A landscape with many valleys, sampled at points; each row gives a point and its height.
From any point a ball rolls to the lowest of the 2 points nearest to it. It stops when none of these is lower. Distance is the straight distance between rows; heights are no part of it.
k319 h=1.97: [1, 24, -33, 15, 36, 21, 1, 12, -2, 0, 8, 14, 8, -2, -11, -12, -13, 27, 5, 21, 3, 0, 21, -17, -5, 22, 16]
k12 h=2.60: [13, 27, 3, 12, -9, -37, -12, -14, -27, -10, 20, -18, 10, -2, 27, -1, 27, 7, 25, -8, 1, 10, -3, 22, -23, -14, -65]
k328 h=6.06: [-6, -38, 34, -4, -39, -30, 3, 26, -18, 18, -21, 15, 17, -3, 7, 54, 15, -19, -27, -35, -23, -16, -28, -9, -15, -27, -18]
k665 h=2.30: [-4, -19, -26, 2, -30, -5, 31, -38, -4, 4, -32, 17, 6, -19, 4, 10, 46, 9, -7, 5, 37, 8, 53, 9, 16, -24, -55]
k973 h=2.05: [-6, -35, 31, -4, -39, -9, 6, 1, 10, -17, -12, -53, -20, 16, 22, 21, -5, -21, -26, -6, 38, 8, 4, 21, 19, -5, -58]
k52 h=1.85: [26, 34, -17, 20, -3, 24, -26, -25, 21, -24, 7, -3, -43, 25, -27, -24, -30, -7, 1, 26, 9, -25, 31, 28, 34, 12, 3]
k902 h=6.99: [-25, -2, -8, -12, -12, -17, 7, -54, 20, -27, 2, 7, -18, -26, 9, -27, -33, 10, 18, -29, -43, -55, -3, -22, -36, 4, 40]
k265 h=2.55: [1, -18, -7, -6, -28, 6, 47, -19, 2, 18, -29, 7, 13, -25, 5, 4, 26, 14, -1, 7, 47, 52, 8, 5, 13, -15, -20]
k521 h=5.28: [-17, -42, 5, 13, 15, 20, -7, 16, 10, -10, -26, -1, -1, 30, 8, 30, -44, -31, -40, 3, 4, -14, -7, -6, 1, 39, -26]
k315 h=1.35: [-30, 13, -48, 24, 28, 17, 9, -32, 6, 2, -4, 13, 17, -5, -19, -2, -31, 38, -10, -10, 12, -17, 25, -16, -16, 7, 11]
k690 h=2.77: [15, -26, -2, -5, -20, 4, -19, -11, 32, -1, -3, 35, -47, -2, -22, 2, -2, -1, -14, 28, -25, -12, -30, -28, 6, -3, 9]
k43 h=5.53: [10, 0, 3, -5, 40, 14, 9, 25, -37, 4, 13, 13, 3, 32, 15, -10, 4, -34, -11, 13, 12, 3, 4, 18, 7, 22, -13]
k72 h=2.90: [-7, -14, 22, -5, -11, -19, -22, 27, 12, 37, 1, 8, -29, 13, -8, -7, 37, -30, -9, -5, -29, -7, -19, 18, 19, -21, 24]
k641 h=1.31: [10, 12, -21, 0, 3, 7, -1, -38, -1, -30, 6, -27, 27, -18, 0, 14, -1, 21, 25, -32, -12, -33, 7, -16, 9, -4, 53]
k412 h=4.38: [-6, 5, 26, -10, 10, -7, 2, 17, 2, 34, 5, 14, -22, -8, -1, -7, -13, 11, -2, -9, -35, -29, -29, 11, -34, 10, 16]
k68 h=6.43: [-29, 30, 10, -28, 35, 0, 27, -17, -39, 4, -11, 6, 46, -20, 8, -32, -1, 6, 40, -44, 2, 11, -12, -3, -11, 8, 19]
k790 h=3.56: [-3, -9, -20, 5, -18, -3, -10, -43, 25, 0, 0, 22, -31, 19, -40, -31, -37, 6, -4, 8, 3, 17, 17, -20, 10, -5, -21]
k496 h=3.93: [21, -5, 2, 13, -17, 2, 1, -27, -8, 11, -9, 9, -31, 3, 25, 0, 33, -52, 2, 2, 15, -34, 43, 39, 7, -25, -40]
k725 h=4.13: [-29, -22, -15, 5, -1, -28, -2, -17, -15, 9, 3, -5, 14, -7, 36, 5, 25, -20, -10, -16, -30, -44, 22, 2, -26, -24, -31]
k671 h=3.95: [9, 46, 13, 36, -6, -15, -33, -11, 5, -7, -18, 2, 7, 0, -35, 11, -29, 35, 17, -5, 18, 9, -2, 8, 0, 2, 10]
k396 h=6.85: [-51, 30, -24, -8, -25, -13, 0, -45, 6, -19, 13, 2, -5, -24, -11, -55, -32, 24, -6, 1, -50, -47, -3, -12, -53, 11, 44]
k728 h=2.22: [18, -38, 13, 7, -33, -8, -7, -2, 25, 18, -19, -4, -28, 0, -25, 12, 2, -18, -8, -13, -20, 1, -27, 9, 18, -18, -4]
k260 h=1.32: [17, 3, -25, 18, -48, -7, 19, -56, 16, -31, -27, 13, -5, -9, 9, 10, 29, -18, -4, 26, 52, -11, 42, 12, 9, -22, -68]
k832 h=5.48: [28, -16, 26, 1, 10, 38, 25, 62, 13, 8, -28, 35, 9, 20, -4, 40, 7, -22, -24, 18, 21, 29, -24, -11, 52, -15, 14]
k693 h=4.90: [-19, 11, 20, -30, 3, -22, 18, 4, -5, 11, 14, 23, 6, -21, -8, -20, 4, 39, 8, -6, -25, 19, -37, -41, -17, -4, 9]
k882 h=5.82: [-13, -48, 56, -31, -22, -21, 14, 15, -3, 8, -1, -9, 19, 6, 48, 29, -1, -18, -22, -50, -17, -23, -13, 6, -16, -24, -9]
k626 h=2.35: [6, 14, 22, 1, 16, -13, 5, 32, -22, 8, 19, 38, 9, 15, -12, 4, -21, 19, -8, -3, 26, 21, 5, -18, -15, -17, -41]
k934 h=4.48: [-14, -1, -5, 22, -6, -16, -19, 2, -22, 5, -13, 10, 15, 6, 19, 14, 27, -19, -7, -9, 15, -24, 42, 32, -20, -14, -28]
k517 h=4.30: [3, 10, 5, -22, 38, -9, -33, 11, -27, 7, 33, -17, 22, 9, 32, -19, 36, -51, 6, -18, -21, 8, -13, 2, 11, 3, 28]
k323 h=3.63: [27, 37, 1, 1, 11, -8, -23, 20, 2, 28, 33, -2, -39, 2, -15, -22, 16, 9, 28, -2, -20, -20, 8, 26, 0, -13, 12]
k594 h=2.48: [-1, -57, 22, -22, -13, 4, 17, 12, 15, 3, -9, -9, -8, 11, 23, 23, 11, -16, -24, -8, 20, -4, 13, -1, 22, -8, -16]
k678 h=1.38: [22, -13, -12, 5, -27, -16, 3, -18, 3, 3, -5, -5, -23, -10, -44, 0, 13, 0, 29, -17, 4, 30, -6, -6, 39, -37, -12]
k285 h=7.11: [-4, 12, -16, -21, -15, -17, 13, -46, 2, -3, 1, -6, -13, -47, 18, -10, -1, -5, 24, -27, -53, -49, -34, -11, -36, 1, 7]
k814 h=3.51: [5, -19, 13, -14, -3, 4, 24, -8, -10, 33, -32, -3, -20, -2, 17, -13, 22, -21, 15, -24, 16, -9, 18, 41, 5, -17, -34]
k320 h=4.67: [-10, -2, 2, -44, 9, -5, 17, -12, 13, 20, 15, 26, -25, -7, -7, -31, -2, 15, -3, 2, -25, -14, -8, -27, -20, 12, 9]
k951 h=5.10: [0, 19, 3, -8, 14, 3, -11, 10, 15, -14, 17, 22, 20, 3, -21, -10, -6, 28, -10, 8, -13, 39, -40, -41, -1, 8, 49]
k528 h=3.43: [-6, 6, 2, 4, -20, -42, -20, -5, -21, 6, 18, -7, -6, 6, 33, -15, 27, -23, 1, -14, -25, -23, 16, 12, -44, -30, -77]
k962 h=0.59: [-25, 15, -21, 16, 9, 33, 13, -34, 39, -12, -3, -8, 9, 16, -13, -8, -58, 50, -3, 1, 27, 17, 12, -16, 1, 32, 15]
k473 h=3.44: [-24, -43, -3, 23, -60, -34, 13, 21, 2, 17, -15, -4, -2, -2, 27, 45, -7, -18, -32, 10, -5, -37, 43, 12, -40, -16, -54]
k944 h=6.35: [-55, -7, -8, -1, -20, -48, -33, -51, 7, -3, 6, 5, 37, 4, 25, -36, 54, 0, 0, -2, -34, -26, 27, -5, -24, -25, 8]
k634 h=6.56: [-33, 23, 7, -28, 4, -44, -26, -46, -1, -10, 26, 20, 31, -4, 27, -44, 24, 21, 2, -2, -15, -13, -1, -14, -16, -22, 31]
k703 h=4.36: [-21, 0, -27, -3, 37, 3, -1, 0, -16, 9, 0, 21, 11, -5, -19, -16, 0, -21, 10, -18, -47, -29, -6, -21, 13, 6, 44]
k165 h=5.57: [10, -36, 27, -1, 18, 28, -7, 75, 3, 27, -7, 32, -2, 27, -8, 12, 15, -32, -31, 18, -12, -5, -9, 9, 25, 0, 11]
k851 h=2.98: [-22, -31, 12, -21, 11, 16, 20, -9, 0, 21, -23, 24, 3, 9, 15, -3, 15, 8, -24, 0, 23, 2, 33, 13, -4, 0, -14]
k273 h=4.49: [-14, -5, -13, -41, 24, -12, -26, -11, -5, 15, 32, -21, -7, 5, 41, -49, 20, -45, 11, -31, -39, -32, -3, -8, -12, 12, 39]
k979 h=5.51: [37, 14, 20, 2, 30, 17, 3, 51, 0, 7, 11, -28, -27, -10, 0, 2, 4, -10, 14, -5, -35, 6, -65, -3, -6, 28, 16]
k497 h=5.60: [-41, -47, 27, -46, 0, -8, -1, 20, -1, 16, 9, -35, 9, 12, 40, -9, 12, -21, -22, -23, -37, -14, -15, 7, -18, 5, 9]
k254 h=4.76: [42, 30, 29, 12, 5, 19, -4, 17, -9, -13, -3, -21, 6, -13, 22, 17, 10, -21, 31, 23, 43, 36, -3, 37, 10, -2, 9]
k333 h=3.16: [0, -3, 35, 19, -6, -17, -30, 46, 30, 16, 14, 2, -10, 30, -35, 7, -16, 12, -19, 12, 5, 6, -6, -4, 20, -7, -17]
k559 h=4.94: [30, 20, 10, 15, 25, 31, 0, 32, 15, -18, -1, -23, 16, 7, -18, 10, -5, 14, 24, 22, 32, 54, 0, 5, 21, 11, 31]
k821 h=2.14: [-39, -50, -15, 20, -41, -7, 24, -4, 17, -6, -10, -7, -6, 6, 6, 36, -29, -8, -28, 4, 27, -6, 40, -15, -11, 7, -57]
k547 h=4.74: [-7, 26, -7, -17, 9, -10, -18, -36, -18, 22, -16, -5, -11, 11, 7, -68, 8, -38, 32, -25, -20, -10, 8, 34, -3, 8, -1]
k738 h=0.52: [17, -26, -14, 1, -3, 11, -13, -18, -9, -5, 10, -43, -22, 0, 14, -9, 23, -32, 12, 8, -2, 7, -4, 21, 14, 7, -17]
k714 h=0.63: [19, 6, -19, 18, 2, -1, -17, -18, 21, -36, 30, -45, -1, -8, 1, 20, 7, 24, 5, -5, -1, -23, 22, 1, 7, 5, 20]
k795 h=2.36: [9, 19, -29, 46, -25, 11, -5, -24, -4, -14, -20, 11, -25, 9, -23, 24, -5, -28, -24, 51, 38, 16, 21, -4, 28, 0, -50]
k182 h=5.84: [56, 5, -18, 16, 0, 13, 23, 5, -12, -9, 12, -10, -31, -8, -7, 29, 6, -19, 23, -4, 20, -8, 26, 8, 28, -17, -51]
k374 h=6.15: [-16, 35, -12, 4, 11, -2, 11, -22, -31, -19, -1, -20, 26, -42, 22, -8, 8, 23, 10, 10, -8, -11, -18, -7, -44, 26, 8]
k105 h=1.46: [11, -12, 28, 20, -17, -21, -25, 4, 30, -15, 15, -49, -13, 6, 13, 51, 0, -7, -7, -2, 11, -24, 13, 19, 4, -2, 3]
k264 h=5.40: [-62, -41, 10, -24, 16, -2, 7, 29, -14, -2, 9, -27, 32, 14, 34, -5, -25, -11, -38, 3, -18, -24, 1, -26, -36, 26, 15]
k675 h=5.19: [-50, -31, 3, -9, -3, -9, -2, 12, 23, 2, -6, -32, -2, -8, 24, 7, -45, 5, -16, 4, -21, -35, 17, -11, -45, 21, 15]
k296 h=2.89: [0, -6, -2, 3, 9, 7, -3, 10, -26, -4, -17, -5, 48, 23, 7, 8, -4, -1, 6, 17, 38, 85, -10, -15, 27, -5, 7]
k895 h=7.00: [61, 12, 17, -4, 13, 27, -4, 13, 33, -20, 35, 0, -43, 3, -3, 7, -23, 3, 22, -5, 8, -22, -11, -6, 14, 10, -1]
k39 h=3.65: [-21, -16, 20, -12, 11, -6, -10, 46, -9, 17, 10, 39, 27, 6, 2, 3, 22, 2, -37, 11, -26, 0, -24, -26, -14, -16, 38]
k715 h=7.46: [-23, -22, -8, -15, -2, -16, 29, 15, 2, 15, 24, -39, 3, -36, 1, -6, 37, 18, 0, -4, -47, -31, -7, -13, -25, -16, 0]
k592 h=1.86: [21, 3, -36, 12, -5, 28, 25, -34, 12, -28, 0, -6, -24, -9, -16, 7, -29, 18, 21, -29, 18, -16, 30, 0, 28, 8, -3]
k459 h=1.26: [8, -2, -27, 26, 0, 37, 28, -20, 30, -12, -2, -24, -18, -8, -19, 17, -51, 21, -2, -3, 21, 5, 4, -9, 2, 42, -20]
k36 h=4.97: [-31, -17, 4, -13, 24, 32, 16, 37, 9, -14, -2, 1, 34, 23, 4, 6, -28, 22, -49, 13, 16, 33, -20, -32, -7, 37, 11]
k605 h=1.93: [22, -9, -20, 20, -47, -10, 30, -33, -15, -20, -29, -1, -20, 0, 3, 49, 14, -28, -17, 41, 50, 15, 6, -7, -1, 3, -70]
k633 h=4.34: [-27, -14, -2, 10, -30, -22, 4, 17, 5, 19, -29, -15, -5, -30, -1, 33, 4, 15, -16, 7, -9, -26, 11, 10, -37, 1, -34]
k257 h=6.69: [11, 30, 12, -12, 45, 21, 4, 23, 8, 2, 5, 25, 8, -5, -9, -29, -11, 23, 32, -22, 0, 19, 13, -19, 20, -11, 62]
k203 h=7.28: [9, -22, -20, -3, -11, -8, 23, -16, 13, -1, 11, -24, -25, -50, 3, 14, 14, 22, 18, -28, -40, -42, -10, -5, -19, -18, -4]
k362 h=2.97: [-12, -10, -46, 37, -39, 2, -14, -53, 15, -4, -1, 10, -23, 16, -30, -8, -15, -3, -21, 42, 14, 13, 35, 0, 12, 10, -32]
k34 h=4.80: [-29, -3, -10, 2, 11, 33, 20, 59, -20, 20, -9, -7, 46, 21, 8, -3, -22, 15, -37, 24, 18, 44, -3, 12, -12, 34, -10]
k791 h=4.91: [-20, -33, -2, -42, -1, 0, 11, -11, 40, -1, 6, -22, -19, -13, -1, -31, 4, 13, -7, 14, -17, -20, 10, -20, 3, 11, 36]
k683 h=6.70: [-30, 43, -14, -15, -14, -10, -17, -50, 4, -18, 14, 9, 14, -9, -7, -45, -10, 27, 6, 3, -23, -7, -20, -4, -17, 10, 63]
k654 h=6.71: [15, 28, -15, 8, 2, 20, 1, -31, 8, -15, -17, 11, 2, -1, -33, -27, -28, 28, 41, -3, 14, 59, -3, -12, 39, -7, 45]
k636 h=5.31: [40, -9, -12, 11, 17, 40, 24, 22, 16, -2, -17, 24, -6, -8, -20, 36, 21, -21, 3, 29, 14, 19, 10, -8, 34, 5, 14]
k358 h=1.80: [7, 21, -2, 3, 1, -28, 5, -13, -6, -13, 11, 0, 9, -2, 5, 2, -14, 31, 15, -19, 37, 2, 23, -12, -17, -9, -57]
k240 h=5.80: [-1, -10, -4, 5, -23, -6, -18, -30, 26, -14, -8, 13, 7, -7, 6, 29, 11, 1, -20, 30, 18, -2, 6, -2, -7, 4, 13]
k854 h=5.38: [4, -24, -42, -5, 6, 19, 9, -49, 7, -18, 16, 2, -18, -6, 9, -11, 20, -5, -8, 19, 2, -32, 57, 8, 19, -3, 2]
k150 h=3.38: [-20, 1, 25, -22, -1, -7, -24, 17, -6, 1, 2, 22, 34, 16, 20, 2, 17, 4, -29, 36, 7, 31, -39, 1, -12, 10, 27]
k73 h=1.25: [7, -3, 1, 19, 10, 26, -15, 0, 14, 8, 0, -32, -27, 14, -9, -1, 0, -24, 8, 30, 18, -8, 27, 37, 33, 11, 9]
k564 h=7.64: [-1, -2, 21, -16, -9, -32, 8, 36, -5, 20, 33, -21, -3, -26, 23, 0, 48, 27, -2, -1, -17, -9, -15, 11, -31, -11, -21]
k583 h=1.84: [27, 11, -26, -2, 19, -7, 7, -18, -18, -34, 10, -15, 11, -7, -28, 6, -10, 16, 37, -31, -25, 5, -32, -33, 5, 8, 15]
k305 h=5.59: [-17, -15, -18, -4, -19, -15, -24, -66, 15, -16, 0, 19, -15, -4, 16, -16, 17, -10, -14, 30, 1, -27, 41, 3, -16, 0, 6]
k566 h=3.87: [26, -5, 9, 1, 18, 10, -12, 33, -32, 20, -18, 25, 27, 2, 11, 42, 34, -41, 0, -6, -18, 4, -18, 14, 22, -24, 32]
k841 h=5.68: [28, 8, -30, 0, 40, 15, -2, 46, 10, 1, 18, -20, -14, -2, -18, -8, 11, -1, 16, -5, -51, 4, -43, -21, 9, 10, 43]
k920 h=3.08: [51, 27, -1, 3, 14, 22, -3, 28, 3, 4, 29, -12, -35, 2, -25, -27, -7, 25, 55, -9, -11, 20, 8, 13, 20, -25, 22]
k77 h=4.33: [18, 32, 15, 26, -43, -12, -22, 8, 14, -11, -17, -25, -24, 0, -28, 16, -20, 4, 24, -7, 32, 23, -6, 36, 12, 1, -16]
k988 h=5.99: [4, 33, 10, 1, -3, -14, -21, -17, -2, -15, -6, 5, 15, -22, 27, 19, 27, 14, -2, 15, 10, -23, 1, 8, -35, 7, 14]
k574 h=5.13: [22, -3, 16, -10, 16, 32, 22, 36, 22, -3, 10, 4, -6, -15, 8, 12, 16, 16, 4, 18, 18, 7, -3, -2, 4, 13, 31]
k279 h=6.79: [18, 38, 18, -29, 25, 31, -2, -19, 14, -25, 6, 17, 3, -12, 8, -22, -18, 20, 20, -18, 17, -1, -5, -20, -4, 15, 62]
k405 h=2.01: [15, -22, 47, -10, -6, -11, -19, 37, 3, -8, 32, -31, 1, 18, 43, 30, 9, -10, -29, 5, 6, -1, -18, 20, -4, 5, -6]
k345 h=4.02: [-25, -10, -14, 10, 30, 7, 24, 41, -14, 20, 8, 23, 26, -6, -25, 7, 3, 10, -7, -12, -36, -17, -17, -33, -1, -2, 25]
k652 h=6.37: [10, 23, -12, 37, -29, 2, 3, -19, 26, 9, -27, 32, -1, -19, -41, 16, 3, 42, 1, 8, 39, 31, 27, 1, 24, -33, 14]
k856 h=5.15: [-7, -24, -20, -32, 13, 21, 8, -19, 17, 10, 17, -4, -27, -1, 7, -48, 26, 6, 6, 3, 0, -13, 39, 13, 26, 5, 31]
k629 h=6.00: [-38, -9, -17, 12, -28, -45, -38, -46, -13, 7, -12, 12, 17, -5, -10, -19, 16, -10, 7, -2, -28, -3, 6, -4, -4, -21, -3]
k543 h=0.87: [-11, -11, -20, 17, -24, -14, 16, -39, 31, -24, 6, -14, -11, -5, 0, 10, -19, 27, -14, 5, 29, -3, 37, -18, -23, 4, -49]
k660 h=6.31: [-15, -23, 14, 13, -8, -14, -3, 37, -36, 26, -24, 30, 21, 15, -11, 23, -16, -21, -19, -33, -37, 3, -29, -4, -10, -13, -24]
k802 h=2.74: [-1, -11, 8, 21, 2, 13, 8, 34, 2, 5, -2, 19, 3, 3, -21, 21, -23, 4, -27, 28, 25, 13, 15, -3, 11, 7, -28]
k312 h=6.63: [-10, 12, -3, 21, -7, -14, 8, -17, 9, 4, -12, 49, 13, -5, -36, 19, -9, 46, -1, -8, 12, 28, -9, -37, 17, -21, 9]
k523 h=6.11: [25, 13, -6, 16, -20, 15, 44, -12, 22, -6, -19, 17, -11, -29, -21, 40, 4, 25, 1, 8, 49, -9, 35, -8, 13, -19, -19]
k157 h=5.69: [37, 2, -22, 3, 34, -3, 4, 8, -26, 4, 26, 14, -22, 20, 1, -12, 14, -8, 9, 12, 8, 14, 6, -1, 21, -18, -43]
k733 h=2.51: [44, 26, -24, 0, -11, 31, 9, -16, -8, -22, 17, -7, -14, -22, -13, -16, -7, 49, 48, -12, 15, 0, 17, 20, 5, -18, 6]
k247 h=1.37: [-19, -25, -4, 4, -19, -31, -19, -20, -11, -14, -15, -47, 9, 9, 26, 2, 14, -18, -7, 11, 2, 9, 3, 15, 1, 0, -42]
k794 h=4.86: [-41, 8, 10, 3, -20, -21, 5, 4, 10, 7, -7, -21, 4, -5, 6, -3, -37, 41, -17, 16, 1, -3, -2, 1, -49, 18, -18]
k423 h=3.47: [2, 6, 15, 2, -2, 2, -13, 15, -7, 37, -24, 38, 7, 10, -15, -10, 15, -27, 3, 8, -5, 26, -8, 16, 21, -15, 22]
k48 h=6.29: [-43, 1, -8, -25, 15, 5, 25, -10, -41, 10, -12, -11, 39, -21, 20, -19, 25, 4, 5, -7, -13, 2, -23, 1, -30, 32, 11]
k369 h=4.60: [31, 30, 31, 23, -19, -8, -3, 33, 1, -5, -12, -25, 6, -6, -2, 47, -7, 7, 10, 12, 49, 33, -18, 22, -2, 0, -17]
k164 h=5.97: [49, 6, -18, 23, -31, 17, 57, -17, 13, -11, -16, -5, -41, -25, -20, 40, 7, -15, 6, 21, 50, -14, 32, 7, 34, -4, -45]
k391 h=6.55: [-2, 44, -6, 5, 27, 18, 4, -9, -29, -12, -7, 9, 40, -9, -13, -10, -11, 12, 45, -15, 7, 45, -3, -3, 2, -6, 38]
k611 h=4.58: [-21, 12, -5, 11, 14, 29, 33, 39, -6, 7, -15, -8, 45, -16, 2, 35, 3, 28, -12, 7, 45, 39, -1, 1, -9, 12, 7]
k928 h=2.34: [12, 30, -16, 8, 14, 15, -28, -4, 9, -15, 20, 28, -16, 28, -17, -34, -12, -2, -6, 38, 6, 3, 13, 5, 13, 22, 16]
k185 h=5.17: [7, 33, -28, -18, -6, -4, 0, -47, -33, 0, -2, 9, -7, -9, 2, -63, 26, 11, 51, -47, -27, -20, 13, 27, 11, -27, 9]
k410 h=7.13: [25, 6, 17, 26, 11, -2, -11, 11, 31, -18, 11, 5, -37, 5, -15, 24, -42, -2, -10, -4, 23, -42, 28, 10, 11, 20, -16]
k576 h=7.05: [-37, 44, -14, 30, -9, -30, -20, -42, -7, -11, 4, 5, 5, -8, -6, -35, -18, 11, 3, 3, -28, -55, 20, 7, -47, 5, 13]
k704 h=5.58: [-9, 9, -8, 2, 3, -28, -21, -36, -30, 17, -1, 17, 7, -1, -20, -33, 30, 8, 29, -31, -32, 2, 0, 11, 4, -42, -1]
k406 h=5.36: [13, 22, 42, -9, 29, 10, 11, 57, -14, -8, 17, -19, 28, 2, 4, 4, -14, 17, 8, -17, -12, 21, -56, -18, -26, 9, 10]
k479 h=5.41: [3, -39, 16, -5, 25, 36, 13, 32, -8, 3, -16, 24, -10, 34, 20, 6, -17, -52, -41, 24, 9, -7, -11, 7, 27, 20, -16]
k873 h=2.58: [5, -29, 21, 5, -16, 12, 5, 54, -30, 15, -7, -21, 35, 32, -1, 15, 0, -10, -20, 27, 25, 62, -23, 7, 27, -8, -26]
k125 h=3.15: [7, -4, 20, -32, 10, 20, -16, 30, -14, -1, 5, -3, 23, 21, 26, -14, 20, -11, -6, 36, 24, 65, -22, 13, 10, 13, 24]
k346 h=2.31: [23, -13, 45, -5, -17, 16, -5, 75, -15, 6, 0, -29, 23, 31, 28, 36, 7, -24, -31, 0, 13, 28, -32, 29, 16, -2, -4]
k931 h=4.59: [-17, 0, -24, -37, 22, 1, -11, -19, -5, -3, 4, -13, 7, -8, 4, -31, 16, -37, 14, -39, -51, -15, -32, -13, 17, 8, 55]
k220 h=4.10: [6, 7, 18, -2, 22, -13, -24, 17, -43, 14, -4, -1, 17, 13, 17, 13, 10, -41, 4, -30, -32, -22, -23, 15, 10, -7, 18]
k888 h=4.40: [-8, 2, -27, -13, 18, -7, -38, -40, -22, 8, -7, 22, -15, 28, -7, -55, -17, -43, 14, -14, -16, 7, -14, 5, 15, 12, 3]
k940 h=3.57: [-5, 7, 13, 21, 0, -24, -29, 15, 13, 0, 1, 0, 14, 5, -22, 10, -32, 16, 0, -18, -17, -6, -4, -12, 7, -4, 12]
k28 h=4.35: [-34, 10, 9, 5, 30, 11, 26, 36, -30, 10, -10, 10, 55, -7, 2, 28, -10, 22, -15, -5, -6, -6, -7, -7, -22, 11, 13]
k684 h=5.24: [15, 30, 26, -6, 27, 2, -26, 25, 6, -30, 20, -7, 20, 24, -6, 1, -36, 7, 5, 12, -8, 31, -49, -21, -5, 23, 27]
k210 h=5.11: [-13, -26, -6, -27, 27, 24, 1, -2, 8, -7, -7, -4, 0, 14, 7, -6, -29, -14, -16, 15, 3, 0, -12, -18, -11, 47, 16]
k718 h=4.07: [17, 37, 41, -19, 14, -18, -20, 52, -3, 36, 26, 7, -33, 16, -2, -13, 1, -6, 3, -10, -20, -15, -26, 19, -23, -8, -4]
k711 h=2.03: [26, -30, 8, -8, -26, -1, 32, -4, -3, 8, -17, -2, -14, 2, -10, 15, 8, -10, 14, -4, 29, 47, -7, -4, 41, -26, -49]
k303 h=4.05: [-1, -14, -23, 29, 6, 3, -27, -13, -2, 9, -20, 18, -15, 27, -41, -17, -29, -31, 4, 3, -18, 8, -6, 4, 21, 18, -9]
k604 h=6.89: [43, 35, 16, -25, 20, 10, 0, -1, 10, -9, 12, 8, -30, -14, -1, -20, -18, 14, 27, -6, 2, 6, -32, -10, -13, 15, 10]

For each start below, name the point where the ball stops.
k39 | k714
k652 | k345
k944 | k260
k934 | k738
k412 | k962
k165 | k345
k328 | k543

Call two points neighbours if one is among the 2 nearest of the other. Go from one point of each pair to the other, from neighbour to neighbour, staying as low as possible. Name the highest point that can't be avoided.
k962 and k738 | k928
k678 and k260 | k265
k714 and k260 | k931
k962 and k543 | k934
